Points, in no order, along strands that fork, close into loops and pass close to each other.
Two points are linked if the straight distance between their rows is under 61.4. Some points are linked to none.
J828: [-14  11   7  33  -8   4  -6 -10  18  -2 -17  13 -12   2 -21  15  -2   4
  -6 -10   3 -10  -2   2 -11  -8  -4  22  -9]
J894: [-13  -9 -18 -20  22 -10  -2  -9 -20   8   0  -8  36 -19  37 -18  23  -3
   2  -5  -4  -5  -8 -12   8   0   1 -12  -4]
J225: [ 18  21  -4   7   1  -2   9  12   1  25   3  14 -10 -16  19 -12  11   2
  19  18   5  -4  21 -16  26   9  18   5   1]
J399: [-22   5  21   2   8  19  -8 -15   8   8 -32  36  15  -3  -8  16   1  10
  22  -8   1  16 -24  -6   7   8   8  -2 -13]
J401: [ -3  -4   5   4   3  -5  23 -27   9  -3   1   1  -9 -20 -17  -3 -37  31
  11  -4   4 -21 -21  -1  -8 -17   5   6  -9]
J783: [ 15   6 -27 -30   4  -3  27  12 -14 -16   4   1  22  -9  -6  12  19 -15
 -34   7   6 -10  16 -10   5 -19  -6 -12  -7]
J904: [ 12  18  13  13 -10 -17  13  -1  -3 -17   0  -5  -5 -15  -3  -5 -29 -11
  -5   5   5  -9 -10 -17  -8  20 -18   2  -1]
J729: [ -4 -26  28  11 -15  -2  -2  -7  14 -25  -4   2   0   7 -22 -14 -17 -24
 -15 -12 -22  -2 -11   4 -15   8  -2  -9   9]
J404: [  0 -16 -14 -21  -8   3 -26   0 -22  27 -13  -8  10   2  29  -1  22   2
   6   3   4  30  15 -10 -24  -8  -4  -9  -4]
J214: [ -5  10  20  11   3  -1   5  -7 -12   2   0  -3  -3 -20 -12 -15  -9  28
   4 -13  -6  20 -12 -20 -13   1  -1   7  15]
J278: [ -6   6   1  34  -1   2  -2   9  22 -18  -6 -13 -19  11  -6   6   1   7
   2  -6   7 -16  -1 -13 -18  -8 -10   9  -8]
J597: [-15  -8 -14  10  15 -23   9   1  -2  -8  17 -23  19  -6   8 -15  15   7
   0  -3   1  23  -2  16 -22  11 -10 -22  -1]
J432: [ 18  -2   5  13   2  13  11  20   3 -11  20  -6  -5  -2  18  -6  -4 -35
  -8  20  -3 -36  -2  -7  20  12  -8  -8  10]
J569: [-19  18   6  16  20  -8  -3 -10 -10  26 -12  10  18 -22  43  11 -24  10
  26  -2   3  11 -31  12  -3  -9  -5   1   3]
J405: [ 14  -5  -3 -25 -10   8   5   3  -1  -2   4  -2 -20 -13 -26  10  -4  -3
 -14   0  -3  -8   3  -9  11   8   3  28   3]
J437: [-13 -25   6   3 -10  28 -14  -9  -1  21 -34   2   3   3  -1   0  17   3
  19   7  -3  25  17  -5   6   6  20   4  -4]
J669: [-13 -12   6  19   8 -13   7 -11   6   4  17  -8  -3 -19  16 -15 -14  22
  10 -14 -12  -9 -20  -3 -17 -29  11   9   6]
J428: [ -5   2  -4   6   4   2 -11  36   3 -16   8 -11  10  16  10   0  19 -19
 -19  10  25 -22  24 -19  13  -5   3 -10  -6]
J800: [ -2  14  -8   6   2 -24 -21  25  17  11  11  14 -10   6  15  10  23 -15
  21   0   9  -6  26   5   8   4  15 -14  -7]
J786: [  9  13  -8 -25  -6  -9  15  12  -2  -1   1  -3  -6 -16 -14  11 -10   3
 -30   5   0   1   6 -12   7  -2  -8  15  -6]
J988: [-14 -24  -1   4   2  14 -19   6  11  -8   7  -5  -5  18 -12  19  11  -9
   1  -1  -8  11   2   1 -23   4  -5   5  -2]
J456: [ -2 -11 -14   9  22  21   1  -9  12  14 -11 -14  -2  -2  32 -11   8  13
  50  10   6 -16 -17   6   9 -17  -2  -5  -7]
J365: [ -9 -15 -26 -11  25   1 -19   4 -10  13 -16  -6  10  -5  36   3  17   6
  24 -12   8   5 -31 -15  -2 -11  -1   2   2]
J968: [  3  -6   6  -6   7   1  -2  -8   5  35  -4  23   3  -2  -7   0  10  -1
  19   6 -11  29  10   3  21  25  13 -13  10]
J514: [  8 -10 -11  -5 -17  11   6  13  20 -14   0 -25 -11   5  -9   8  -2  -7
 -10  10   4 -29  19  -4  10 -10  -8  17 -20]
J494: [ 14  39  15   2   0  -4   0   4 -31  20  -8  11  14 -21  16 -19 -12  23
   2   8   0  26  -2  -5   4  -6 -15  -5   0]
J852: [-10 -12 -13  -5   3   9 -25  31 -13  -6  19 -18   1   9  16   7  24  -3
 -26  -5  -2   8  22   3 -19 -29 -12   0   5]
J136: [ 10  -5 -12  -9 -17  22  13  -4  -5 -27   1 -12 -36  30 -23   8  -6   1
  -1   6  12 -18  18   2  10  30  14  28   6]
J623: [-26  -4   7   3   8  -2  12  -8  12  11 -23   9   3 -14 -31   1 -20  22
   7  -2   3   4 -10  21   8 -11  25   3   0]
J434: [-19 -26   1   8  -8   1   8 -19  10   5 -23 -18  14 -17  12 -33 -11  15
  32  -4  -8   6  -6   8 -12  -9   1   0  -3]
J342: [ 23  30  29   1  -2   2 -10 -12 -34  -5   3  28 -11  14 -26  -4 -12  -3
 -15   0 -11  17  -8   5  -5  30  -6   6  16]
J762: [-10 -15 -16  15  12  30   6 -31  27  19 -32   6 -14  13   2   5   4  26
  29   0   2 -12 -17  12  -6 -14   0   0  -4]
J614: [-19 -32  -4  -7 -18  -1  -1 -11  10 -19  18  -8  -4   4  -3 -30  -9 -14
 -11  -3 -18  -1  -1   9 -23 -19 -20 -11   5]
J117: [  2 -12   6  16  -2  26  -1 -12  23 -25   3  -5 -17  24 -27  -1   2  12
  19  -2 -10 -24 -10  14  -7  -3 -14 -10  -9]
J774: [-20  -7 -10  20  14 -17   6 -18   7  -3   6 -10  25 -18  40 -16   2  14
  20 -20   1  -9 -19   3 -13 -11   3   4  -2]
J977: [-17 -27  13   7  -8  13  -8 -29  31 -26 -18   2  -3  13 -21  -9   2  14
  23 -10  -1 -27 -10  10 -17 -12  -5 -14 -27]
J606: [ -5  -5 -16   3  17 -16 -18  23   4  -2  22   1   3   9  23  -8  28 -12
   8  11   2   3  23   9   3   6   2 -19   0]
J822: [  7 -14   6  -7 -16  -9   2   3  -4 -24   5 -30  16  11  13  -9  -6 -18
 -15 -17   1  15   1 -27 -19  -7 -20 -10   2]
J130: [ 11  -1 -21 -11 -23  13  18  15   8 -13  11  -9  -1  -3  -2  -3   6 -15
 -28  12  -4 -27  27  -2   3 -13 -19   8 -14]
J756: [ 14  18  -4  -3  -4 -24 -26  22   4  15  18  12  -8   6   5  17  11 -26
  -5  -2   8   0  26  -2  16   5  15   0  -4]
J805: [-10  -6  10  -8 -25  -6   8 -19  -3  -4  -6  17  -5 -16 -29 -27  -9  15
 -23  -4  -9   3  12   3 -17 -10  13   8  -1]
J516: [ 22  -7   7   7 -20   6  -8   9  -2  -6  15  10 -16  25 -20  15   8 -20
 -19   0   0  12  26 -10   6  20   5  13  13]
J807: [  9   1 -14 -22   3  -3   2  14 -13   3  12  -4  23   0   7  10  27 -10
 -29  11   8  15  27 -13  -5 -14  -6 -13  -5]
J396: [ 18  12  -9 -12  -1   1  28  -6 -18 -19  -8  -1 -19  23  -4  -2  -6 -19
 -37   7   3   6  11  12  -6  30   5  14  36]
J447: [  5   4  -4 -14 -22   4  -8   3 -19  43 -13   7   4  12  -3  13  16   1
 -15   5  -3  28  28  21  19 -14  17  12  -6]
J982: [-12  13  17  12 -17  14  -1  -8   5  -5 -27  27  -7  -2 -28  15   7  12
  -3 -13  -2  -6  -6  -1   7   6  19  33 -15]
J422: [  3  14  12  26  19  18   5 -23  20   2 -11  30 -15   6 -17  15   1   6
  21   1   0 -12 -15  -9   5  22  13   5  -5]
J207: [-14  16   4  12  15 -17  -7   5 -16  22 -12   0  12 -27  54 -10   2  -1
  14   5  -5   9 -11   4   6  -4  -3   0   3]
J713: [-12 -14  13   2   2 -19  11 -22   4  -2  25   2  -6 -18  -3  -7 -40  17
   8 -13  -9  -7 -20  -6 -17 -22   3   3  -1]
J357: [ -7 -14  -9  18  14  12   5 -25  25   6 -13  -7  -9  -8  17  -4  -3  21
  42  -1  -9 -20 -18   6  -8 -20  -8 -10  -9]
J737: [-14  14  10   5   3 -13 -24 -11  -2  10 -11   5   8 -12   7  13  -3  13
   7 -18  -4  17 -24   0 -15  -4 -13   7  -5]
J556: [  3   8   5 -14   8  -7 -13  -2 -18  41 -19  -3  18   5  18  -7  -8   5
   2   9  -6  34   1  26   5 -12  -2   1  12]
J314: [-25 -11 -17  20  13 -12   8  -8  17 -22   8 -24   0   3   3  -1  -1  19
  13  -8  15 -17 -19  10 -13 -16 -10 -11 -17]
J291: [ -5 -21  -7  12 -21  14  13   2  18 -28   8 -12 -12  16 -31 -13 -20 -15
  -5   8  -2 -15  -6  33  -3  14  -6  -9  -4]
J680: [  3   4 -23 -12   1  -4  13  18  -2 -13   9  -7  13  -8   0   0  11 -21
 -34  15   2 -21  18   6  23  -3 -10  -4 -15]
J599: [  1 -20 -16 -17   2  12 -10  -1   2  19 -10 -10   5 -14  29  -5  18  -2
  26   9  -4  10  17 -22   4  -8   4  -6  -3]
J242: [ 36  28  13 -23  -7  -1 -18   9 -20   4  18  11  11  13  -2  17  -5 -17
 -20   3  -6  15   1 -12   9   4 -15 -12   3]
J590: [ -6  10  -8  -9  19 -11  -3   9   2  24  -5   8   8 -14  12  19  -2   0
  11  11   7  -2   1  13  21   0   6   1  -4]
J593: [ 16  30  -2 -16  -7  -6   6   4 -21  16  -4  27  10 -16   0  -7   5  11
   1   8   8  32  10 -24   5   2 -13  -8   5]
J458: [-21 -22  12   0  -6  -5   0 -28  14  -9 -22  -3   9  -7 -13 -19   0  26
  26  -6  -4 -10  -6   6  -9 -13  10  -5 -18]
J969: [-10   6 -10  20  23 -12   8   1  21  -6   1 -16  11  -3  10   1   2  15
  15   5  19 -20 -10   3   2  -7   0 -10 -16]
J114: [  4  12   6  -5  -4   2  10  -8  -3  -2  -9  17  -5  -7 -30  -2  -9   5
  12   9   8   9  -3  -4   9  41  13   0   7]
J215: [ 12  -7  -2   3   4  12  21 -25  12   8  -1  -7 -18 -22 -14  -4 -14  25
  23   4 -10 -32 -13   9   4  -2   8   7  -9]
J747: [  4  16  24 -16  -6  22 -15   5 -20  -3  -9  33   2   6 -32  25   0  16
  -2  -7   3   9  -2 -16   9  17   7  14  -2]
J829: [ 14  -8  -2 -14   8  -5  -8   3  12 -10  18 -13  10  -5  18  -8  20 -11
  19   5   4 -20   8 -34   7   6 -17 -15 -12]
J989: [-17  21  14  31   4  -1  -9 -12  13  26 -13  35  -6   9   0  22   4   3
  15   4   7  13  -5  22   7  18  13   0  -2]
J231: [  4   0  -6  14  13  10  22   8   3 -28  19 -20 -19  -3 -17 -20 -11   5
   5  11   3 -25  -6  14  -9   1  -2   1  10]
J235: [ -8   4   6  30   6  22   6 -30  18   9 -18  12  -4 -12  -1   7  -2  14
  38   7   1  -8 -15  -4  -5  23   6  -3 -13]
J185: [-13 -11  -4  18   3 -14  10  -3   3  -2  13  -9   1 -11   0 -17  -1   6
  -7  -3 -17  13   3  28 -21   7  -8  -4   5]
J236: [ 20  18   2 -16  17 -11   9  14 -19 -10  19  11  21  -7   1  -6  10 -17
 -23  10  20  -1   1 -33  20   2  -4 -17   6]
J279: [-18 -12  -3  18  20  11  -6  -9   8  20 -33   4   2  15  22   0   2   6
  30   0  17  19 -14  -2  -2 -12   4   0   9]
J59: [  1  -2  -6 -13   3 -22   5   1 -12  -3   8  -7  17 -14  11 -22  15  12
 -29 -18  -8  19   0   7 -18 -33  -8  -8   4]
J253: [-16 -32  14  -6  -2  19  -7 -13  18  -6 -15  15   3   0 -28   8  10  -1
  -4 -17 -12 -10  -3  10  -3  -8  18  13 -14]
J151: [ 13   9  11  12  21  -6  -3  14  -2   1  25  13   8  -1  21  -1   0 -36
 -19  16  -8 -26   1  -7  22  19  -3 -14   1]
J362: [ -4 -19  -1  -7   0   4 -14  10   3 -18   9 -29  16   8  23   3   1 -12
   3 -22   4   2  -9 -37 -14 -16 -18  -2   1]
J937: [ 20  10  -1   5   6  16  19  18   0 -20  14 -12 -23   6   4   8  -9 -23
 -11  13   4 -41 -13  -5  20  11   1   8  16]
J943: [  7   0   4  -7  -7 -23  -1   6  -3  -1   0  -3   6   5 -21  16  -1  -9
 -11   6  16  23  18  -2  -7  18  -8 -21  -8]
J294: [  1 -30   9  13 -12   0  17  -1   0 -28  18 -20 -11   7   4 -23 -39  -3
  13 -10 -12 -17 -27   5  -9 -21  -8 -17  13]
J431: [  0   3  -3  17 -10  -3   3  24  22 -28  -6 -29  -5   9  -5  -4  -5  -8
  -6   3  14 -31   6 -11   3 -21  -9   3 -18]
J820: [ 40  37  10 -12 -12  -7 -11  -5 -20   0   9  27  -5  20 -17   3  -3  -4
 -19   7  -2  17   6  -5   0  16 -10  -9  12]
J643: [ 11  -8  -2   4  23  -3   6  16  -2  -7  27 -17   6  -5   0  -6   0 -10
 -13  -8   1   0 -13  -7   1   0 -11 -14  10]
J900: [ -2   4  28  34   0  -2 -19   7   1  -7  -2   6  -6  23 -12  10  -3 -13
  -9  -7  -7   7 -11   5 -12  15  -9   6  14]
J532: [ -3 -21  -4  -6 -19  17 -22  -3 -12  29 -14   9   4   4  12   3  27   1
   0   5  -7  29  32  -3 -19   2  12  -1   4]
J269: [  0  -2   1  -1   8  10   5   4   5   4   3 -13  -9 -18   1 -16   6  24
  14   0   3   8  -2 -24   0 -14   5   4   6]
J283: [ 14   8   3  17 -16  -6  23   5   4 -33   1 -24  -9 -12  14 -16 -31 -16
  -8   7   6 -29  -6 -13 -14   3 -11  -3   2]
J991: [-19  -7 -18  -5  15  -6 -14 -14   5  11 -18  -6   1  -6  30  12   5  17
  22 -28   2  -9 -36 -16 -13 -25  -3  15   1]
J383: [  7  -4  23  16 -12  -1   0   1 -10 -11  -2   2  -7  11 -25 -15 -13 -12
 -30  -8 -13   7   6   9 -17  10  -3   7  20]
J374: [  1  23 -13 -18 -24  -5  14 -11 -33   0 -10  19 -20  16 -13   6   9   9
 -13   1  15  13  27   1  16  24  23  24   8]
J139: [  6  -9   9 -11 -13  -4  -4  -2  -1  -9   0 -15  18  14   1  11   1 -12
  -6 -11   9  30  12 -27 -16  14 -19 -14 -12]
J950: [ 14  -4  11  -1 -15   8 -25   2  -2  20  19  18 -11  20  -9  22  16 -12
   6  -4  -6  19  30 -10  -1  14  17 -12  11]
J288: [ 28  15  15 -21 -25  -3  -9   8 -16  -6 -10  -1   6  13 -11  23 -16 -24
 -38  -3  -4  11  -2  -2   7  10 -17   4  14]
J808: [ -6  -1  -4  25  14  32  -1  -9  26  30 -32  10 -11  14  17  14   7   8
  30   9   7   6  -9   5  13  -9   6   8   6]
J171: [-18  -6   3  11  21   7 -21  22   8 -15   9 -11   4  13  19   7  16 -12
   2   5  16 -33   2 -22  14 -18  -7  -4 -12]
J254: [  8  13   3  14  -4 -22   5  18   2  -6   9 -10  -6  10   5  11 -12 -19
 -22   9   1  -2   2  19   1  17  -9   1   8]
J855: [ 21  20  -8 -24 -11  -2  18 -10 -22   6  -9  15  -4  10 -22   9  14   7
 -23   5  10  25  27  -3   2  10  14   7  12]
J699: [ -6   2  22  12   2  -1 -32   1  11   6  -2  12  -9  22 -11  28  14  -9
  -3  -9  -4  16  12  -2  -9  13   9   1  -2]
J459: [ -4  22  10  -6  14 -17 -25   6 -13  12  10   1  15  -5  16   6   1  -5
  -3  -6  -3  14  -9 -11  -1   1 -13  -3  -8]
J755: [ 28   6 -10 -18 -23  -3  18  11 -16  -5  -5  -4   2   5  -2  14   0 -36
 -49  -3  -6   1  15   8   2  -7 -18  -3   8]
J854: [ 12  21  -2  -6 -20 -17   0  10  -8  -4   3  -4  -2  18 -16  24  -6 -11
 -17   3  27  20  30  -9   1  12  11  -7 -10]
J886: [  0  -1 -12   2  18  -5  18  12   5 -14  19 -26   3  -7  -4 -15  -5  -1
   5  12  11 -18  -3   6   5   9  -5 -11  -7]
J938: [-23   1  14  -6  14   5 -36 -15   1  23 -39  26  18   8   5  20   1   1
  24  -9  -5  30 -25   2  -5   4   6  -3   5]
J833: [ 25  26  -5 -16 -11  -4   0  15  -4  19  15  30  -6 -14   7  -9  16 -12
   9   5  10   7  35 -26  25   6  16 -12   3]
J908: [  0 -10  -1  11 -19  16   3  -2   3  28 -25   5  -9   9   1   1   7   3
  24  13   4  13  28  -3  22   5  12  17  -5]
J275: [ -6  -5   3   7  13  -3  -7  19   8 -22   4 -24  14  12  18  12   0 -11
   5 -14  17 -21 -17 -38  -1 -17 -11  -2  -8]
J941: [-11  -7   1   4  -6 -12 -27  16  -6 -13   5 -17   3   6  12   6   7  -6
 -28 -18 -10   2   1  -2 -22 -24 -16  12  -1]
J633: [ 10   2  -9 -19 -15   8  -3  -1 -16  28  -3  10 -13   3 -18  27   8   3
 -18  -4 -11   6  18   6  20   7  10  29  -6]
J57: [  5  22   4  17   8  -3   7  -1   2  18   2  13  -1 -16  11   0  -2  14
  40  15   1   7  -1 -21   9  12   4   1  -1]
J704: [ 17   0   0  -3   0  13  11   6   8  -6   9   1 -22   6 -16  22 -15  -8
  -2   6  -7 -22  -8 -15  15  10  -4  26   5]
J772: [ 15   6  -8  -4 -14  13  11  -5   8   7 -12   1 -25   1 -10   9   8  12
  20  21  10 -13  21  -4  28  17  13  11 -12]
J543: [ 11  16  -5 -11  17  -1  26  -5 -15  -2  14  -1 -16 -12 -11  -6 -24   1
 -16  11  10   0  -7   3  -6  31   6   3  25]
J489: [  9  -2  -2 -21 -19  13  11  -9 -17 -21  -9   1 -24  38 -22   8  -6  -9
 -23   1  10   0  10  -4   5  35  15  25  22]
J292: [ 31  13 -15 -34  -8   2  22   3 -23   1   9   6  -8  19 -13  24   9 -15
 -38  -3   8   4  22   7  12  -1   5   8   9]
J239: [ -9 -10   7   1  13  -8   1  -4  14   0   7   1  -6  -2 -13  25 -24  -2
  -6 -14  -5  -4 -29   5  -5  -2 -13   3   3]
J837: [ 16  27   2 -12  -8 -17  14  15 -12 -20  -2  -6  14 -11   1  -5 -11 -11
 -18   9  14  -2  -2 -24   6   4 -16  -1  -6]
J12: [ 10  47  -3 -16  -7   0 -21  10 -22  20  -4   0  13   6  -9  13  -5  21
   1   8   3  28  13  12  15  -9   3   3 -12]
J880: [ -4 -14 -19 -21   5   2   7  -2  -4  13   1  -2  14 -20  12 -17  19   9
  -7  -4 -22  18   3   6  -8 -18 -14  -9   9]
J652: [ 12  33   4  -8   4 -18   7   9 -17   6   6  15  -1   0 -12  10 -16   7
   4  17  11   9   6   4  18  28   4  -9   6]
J198: [-20   6   5  16  20  -7   9 -13  -5  20 -21   0  12  -6  27   2 -11  15
  32  -9   6  22 -28  10 -13  -9   5   2  17]
J166: [-10  16   9  31  13   7   9 -21  12   7  -6   7   6 -22  15  10 -14  15
  43  -2  11   0 -22 -15  -8   7  -3  -1 -10]
J659: [ 24  19  -7 -27   8  -5  32   5 -18 -20   4  -8  -6   1  -3 -10 -15 -11
 -33   5   6  -1  -5   4  -9   9  -4   5  31]
J824: [ -3  -5  14 -10   0  11   4  -9   6   9  -6  25   5   2 -23  -3  13  -1
   5   8  -6  14  11  -1  18  36  27  -1   3]
J287: [ 25  25  -6 -33 -16 -14  -3  20  -7  -1  16  13 -12  17 -12  23 -14 -10
   0  -3  36   5  27 -13  11  18  17  -8   0]
J594: [ -2   4 -20  18   0  -8  11  15   4  -1  15  -3  -9   3  -2   6   4  -3
 -15  16  -1  -3  14  33   9  18   0   5   2]
J78: [ 31  28  -5 -20 -16 -10   3  -3  -7  29   3  33   7   2   6   3  20  -9
   4   4   5  26  31 -12   0  -5   8 -19   5]
J845: [ -5  15  14  -1   4   4 -48 -15 -13  20 -31  11  14  10   4   8   4  12
  11  -9 -17  33 -13  12 -10  -8   0   4   1]
J293: [  1 -25 -18 -10  14  21  -9   4  -3  18 -23 -15   2   2  38 -22  16  -1
  45  17   7   4  -1  -3   5 -10  -6  -3   2]
J600: [ -4 -18  30  21 -11   9   3 -15  27 -32 -19  14  -6   7 -20  -2 -19 -16
  -6 -16  -6 -28 -22   2 -11  -4   8  -2  -5]
J189: [  6   6   6 -11  10 -12  -5  -3  -7  37  -5  16  18  -7  15  -6  -2  -4
  15   5 -11  36   1   7  10  20  -1 -20  12]
J196: [-20 -30  -9  -4 -10  16 -17   0  15 -16  12 -11  -9  -1  -9   0   7   8
   8  -3 -19   1  -1  11 -21 -11 -16   0   1]
J949: [-18 -30  14  -4 -15   6  -4 -15  21 -14  -3  16 -12   0 -37 -19  -8   9
  -2  -3 -15 -27  -1  19  -7 -18  30  10 -17]
J891: [-10  -3   2  -7   6 -22 -17  -1 -14   3  11 -13   5 -12  20 -10   4  14
 -18 -28 -19  11 -12   6 -21 -27  -7   8   4]
J339: [  4 -26  18  14   5  -5  11  14  -6 -19  16 -16  -2   6  -1 -11 -26 -14
  -9 -20  -8   8 -20  -2  -5 -13 -11 -16  26]
J881: [-13 -12  26  20  14  18   1 -29  40 -13 -13  34  -8   3 -22   7 -11  -3
  -8 -19   0 -22 -37  -1 -18 -12  10   4 -16]
J18: [  3 -12 -13   1  -2  12  22 -17  11   7  -1  -2  -7 -25  -3  -9  -4  10
  12  18 -19 -11   2  24   3  13  -4   4  -2]
J517: [  7  18  25   4  -1   0  -9  -6 -14  -4  -2   9  -2  -4 -27 -10   3  14
 -18  -6  -5  17  -3  -3 -12   6  -4   2  16]
J115: [-29  -9 -12   4   0 -26   0  -1  -2 -14  19 -25  27 -12  33 -23  11  15
   1 -23   7 -12 -13  -9  -9 -16   5   0  -2]
J353: [ -8 -26  -5  -4  -5  10  -7   3  10  -1   0 -12 -10 -12 -11 -15   3  15
   2  -8 -16  -4   6 -12  -4 -18  -3   8  -6]
J673: [ 10   3 -13 -11  -1   8  -5  15 -11  21   4   1   3  -4   5   8  27   3
 -23   1  -5  16  31  13   5 -13   8  -2   1]
J722: [  6  12   6 -12  16 -13  -3  16   1   1  20   3   6 -10   9   5   8 -17
   5  10   8 -11   4 -29  24  11   3 -17   0]
J731: [-19  -7 -18   8  11 -11 -15  15  -1 -17  21 -18  17   1  28 -12  21  -8
   1  -4  -4   2  -4  13 -18   3 -11 -16  -2]
J226: [ -2  21  13   4  14  -9   2   8 -21  27  -7  -1  28 -10  42 -21   3  10
  16   5   5  29 -13  -6  14 -13   0  -6   7]
J355: [  3  12   6  13   5 -20 -11  32  -2 -14   6 -16   8  15  11   5  -2 -29
 -23   6  16  -7   8  -2  10   2  -6 -16  -4]
J953: [ 25  12  -1   4 -15  -1  -8  18  -8  -3  17   7 -18  16   8  10  14 -25
 -22  10   1  -1  34  -7   9  12   2  11   2]
J675: [ -9  -4 -18 -19  22 -16 -31   4 -14   4   1  -6  18  -2  33  12  20  -6
   1 -13   7  -2 -10 -18   0  -3   0  -5  -5]
J400: [ -7 -19   8  13 -17  23   9 -13  20 -28  10  -1 -20  25 -35 -12 -13  -1
  14   3  -6 -34 -16  40 -11 -10 -10 -10  -5]
J872: [-13 -11  13  -5 -21  20  -5  -8   6  11 -24  17   1  -8 -25   7  11  -1
 -10 -16 -13  -2   9   7   7   5  29  23 -17]
J923: [  7  -9 -25 -21  -8  11  30 -10   2  -8   6  -8  -6  -4 -22  -7  -9   4
  -7   9  -9 -13  10  26   5  23   1   6  -1]
J409: [-14   1   8  18  16   2  11   0  -4  18 -11  -3  -7 -13 -13   6 -14  17
  -1  -6  -3   9 -17  29   6 -10  20  12  20]
J132: [ -7   3 -20   5   6 -14  -1  10   7  19  10   2  -6  -3  11  18   8  -8
  -3  11  -5  -9   6  30  27   7  16   6  -6]
J858: [ -2 -21  -1 -13 -14  11  21 -17   9 -17   2   0  -6   0 -35 -17 -14 -10
 -10   9 -10 -15   1  21  -3  34   1   5  -4]
J449: [-22 -20 -26  -1  -8 -23  -2  -4   9 -29   5 -30  16  14  24 -13   2   9
  12 -23   9 -25 -19  -4 -11 -21 -11  -3 -12]
J197: [ -5   8   5   3  15  -6   2   8 -15  30  -7  -8   9 -11   6  -9  -3  18
 -10   8  -5  19  -8  31   1 -18   9   9  13]
J780: [ -9 -24  13   2 -15 -17   2  -9   6 -19   3   4 -20   5 -32 -21 -23  12
 -13   0  -7 -12  -4   1 -13 -22  15  13   7]
J249: [ 14  38  -1 -10   7 -19  -7  12 -23  12   4   2   4   2 -14   3   1   9
 -11  10   1  20   9  15  15   4   4  -3   2]
J58: [-14 -19   0  12 -13  -9 -18  12  18 -17   6  -6  -7  14  14   7 -13 -16
 -10 -15 -13 -12 -20  -2 -18 -24 -24   4   0]
J6: [-10 -21 -12   3  -8 -14  13  -8   2 -13  30  -1   5 -11   3 -20 -20  -4
 -20  -2 -16  -3  -9  23 -22 -11 -16  -7   0]
J769: [-10 -16 -21 -12  18   3   8 -17  -5 -10  15 -20  19 -20  32 -25  18   6
  16   2 -13 -21  -5   4   2  -4  -8 -15 -15]
J847: [-22   2 -19   2  31  -5   1   5  15  10  -7 -12   8 -16  23  10   4   2
  11  10  12 -21 -18  15  14 -14  -1  -4 -13]
J304: [ 11 -18   3  13 -11  12  21  -6  -7 -28  28 -14 -20   3 -13 -29 -31   8
   6   6  -2 -24 -13  16 -18 -15  -3 -14  10]
J230: [-10   7  34 -11  -4  14 -15   0 -14   8 -23  31  23  -3 -26   7  -3  21
  12  -9   0  24  -9  -7   5   5   7   0  -9]
J122: [ 14  -6 -14  -4 -22  20   3   1   9 -11   9  -5 -37  27 -16  13  20   7
  17  13   7 -28  18  -2  25  11   3  17 -13]
J524: [ -6 -13 -27 -18   9  14  17  -7   1   9   9 -10  16 -28  20 -31  11   8
   2   8 -13 -15  -1  17   6 -15 -10 -15  -4]

A piece is two or more points that can be reached from each other along the links. Count, over all rows, the pieces, the separate loops (a circle has one, a figure eight two, a Y none), the forks (points with three links) and the tips (points with one).
pieces => 6
loops => 4
forks => 11
tips => 15

How many points has the smallest loop of links through each point below? Write none if it is on no loop.
J704 => 9
J950 => 14
J196 => 9
J643 => 6
J166 => none
J401 => none
